Points on a hilly landscape, in no order, each with its height.
From any point a ball rolls to the lowest of the 4 points nearest to it. It stops when none of these is lower. Distance is the straight distance between rows; heights are no part of it.
ges: [  4  -1 -13   7  -2  -9  -5 -16   0   8 -12]  (h 37.2)
gipe: [ -1 -11  -5  14  -4  -9  -7 -29  13  -1 -12]  (h 53.9)
Zod: [ -6 -14   0  15  -1 -10  -8 -34  19  -4  -9]  (h 55.5)
sule: [-6 17 17  4 -2  6 22 24  6 -9 38]  (h 38.2)
vedaf: [ 11 -17 -10   8 -19   0  -7 -10   6  -5 -16]  (h 28.1)
Pubin: [-11  19  24 -11  -1  15  17  21   7  -5  17]  (h 45.4)
Gidaz: [  3  10 -12  -2   9 -10  -5  -1 -14  12   0]  (h 36.7)
nazov: [  4   6   7 -13  -2   7   0  17  -9   6  -7]  (h 31.8)
menab: [  8  -9   0 -10 -10  14  -1  11  -6   0 -19]  (h 21.0)
Dud: [ 0 18 17 -6  3  1  7 24 -6 -1 23]  (h 62.6)
Madud: [  3  15  12 -12   3   1   3  22 -10   3  13]  (h 53.3)
gosef: [-1 17 17  0  2  0 12 23 -3 -4 38]  (h 31.9)
Lak: [  5 -30   1  14 -18  -6 -11 -25  19 -21  -1]  (h 59.6)
Mapan: [  1   0  14 -18  -3  19   5  18  -4   0 -12]  (h 44.6)
Vimid: [ -5   4 -16  11   9 -12  -3 -20   3   9  -8]  (h 13.0)
Dopop: [  3  14   4 -10   5  -3  -2  16 -13   6   9]  (h 15.8)
kudi: [-10  -9  19 -29  -1  30  13   7   6  -8 -11]  (h 75.0)
ref: [ 11 -25  -9  10 -23   6  -6  -6  10 -13 -16]  (h 20.2)
bulo: [  6  11  -6  -7   4  -6  -4   9 -14  10   0]  (h 26.9)
Pebok: [-15   2 -10  17  14 -11  -1 -28  15   4  -8]  (h 43.6)
Duteg: [ 1 15 14 -3  6 -3  9 22 -9 -2 34]  (h 12.6)
Nor: [  7 -15  -8  12 -12  -7  -8 -20   9  -3 -15]  (h 37.3)
tonut: [ 10 -20  -8  -1 -17  15  -2   6   1  -6 -22]  (h 9.8)
supu: [-26  11 -22  21  30  -8   7 -12   4   5   6]  (h 62.8)
bem: [  1 -27   3  14 -13  -7 -12 -31  18 -17  -2]  (h 52.0)
sipi: [  9   9  -5  -6   2  -5  -4   7 -12  10  -4]  (h 32.1)
Kar: [  9 -17  -6  -2 -17  13  -3   5   0  -4 -22]  (h 6.2)
sosar: [ -2 -11  10 -22  -3  28   8  12   1  -5 -15]  (h 66.9)
Kudon: [ 2 11 13  2  9 -6  9 20 -9 -3 44]  (h 43.2)
Zogu: [  7 -21  -4  13 -17  -6  -9 -23  16  -9 -10]  (h 40.1)
lapav: [  6   0   5 -12  -5  12  -1  13  -7   3 -14]  (h 28.2)
maras: [  0   9  17 -17  -2  14   6  20  -4   1  -2]  (h 36.0)
gafa: [ -2  17  18 -12   1   7   8  23  -4   0  12]  (h 17.6)
vibak: [  1  13  -6  -5  14 -11  -1   9 -18   7  17]  (h 32.2)
sete: [ -6  -4  18 -23  -1  27   8  12   1  -3 -11]  (h 64.4)
kad: [-11  11 -22   4  25 -13   0  -4 -13  10  13]  (h 54.2)
Dal: [ 12 -11 -10   3 -14   1  -6  -5   0   1 -19]  (h 26.2)
birop: [-17  11 -22  15  22 -13   2 -14   0   9   0]  (h 61.5)
Ravu: [  1  14  14 -13   2   7   3  22  -9   3   5]  (h 19.2)
sim: [  2  10   7  -2  14  -9   3  18 -15   1  39]  (h 45.3)
porin: [ -1  -2 -13  11   3 -12  -4 -24   7   7 -11]  (h 39.1)
bifi: [ 10   1  -5  -4  -5   0  -5   5  -8   8 -14]  (h 44.5)
noluf: [  3  13  -7  -6   9  -9  -3   7 -15  10   8]  (h 30.7)
Soved: [  1 -32   6  13 -14  -9 -15 -29  18 -25   3]  (h 58.1)
Volap: [  9  -9 -12   7 -11  -4  -7 -13   3   3 -16]  (h 34.5)
gimuk: [-24  11 -19  21  26  -9   4 -19   9   6  -1]  (h 57.9)
punu: [ -2  11 -17   2  13 -14  -4  -5  -9  11   1]  (h 46.0)
vebu: [ -3 -21   2  13  -6 -10  -9 -33  18  -9  -4]  (h 53.6)
vut: [  0  16  11  -5   8  -4   5  21 -12   2  28]  (h 31.7)
Vonon: [ 10  -4  -3  -6  -8   5  -3   8  -6   6 -17]  (h 34.6)
fuzo: [ 10 -20  -7  13 -19  -3  -9 -16  11  -8 -14]  (h 21.4)
fope: [-16   7 -17  16  19 -12   1 -22   8   7  -4]  (h 52.4)
pif: [ -8   8  24 -21   0  21  12  16   3  -3  -1]  (h 40.3)

For each start below, name the point where the ball stops.
kad: Dopop
Mapan: Kar
bifi: Dopop
gimuk: Vimid
Vonon: Kar
Gidaz: Dopop
ref: Kar

Call two points neighbours if one is among the 4 nearest of the other. Go from one point of each pair to the other, from neighbour to neighbour, staying as low as possible. Name the highest point that can't be avoided.
Dopop and gafa: Ravu
Vimid and gafa: ges
Duteg and gafa: Pubin
Kar and Dopop: nazov

Write out the way that a ball takes from each point below.
noluf: bulo Dopop
sipi: bulo Dopop
supu: fope Vimid
Volap: Dal Kar
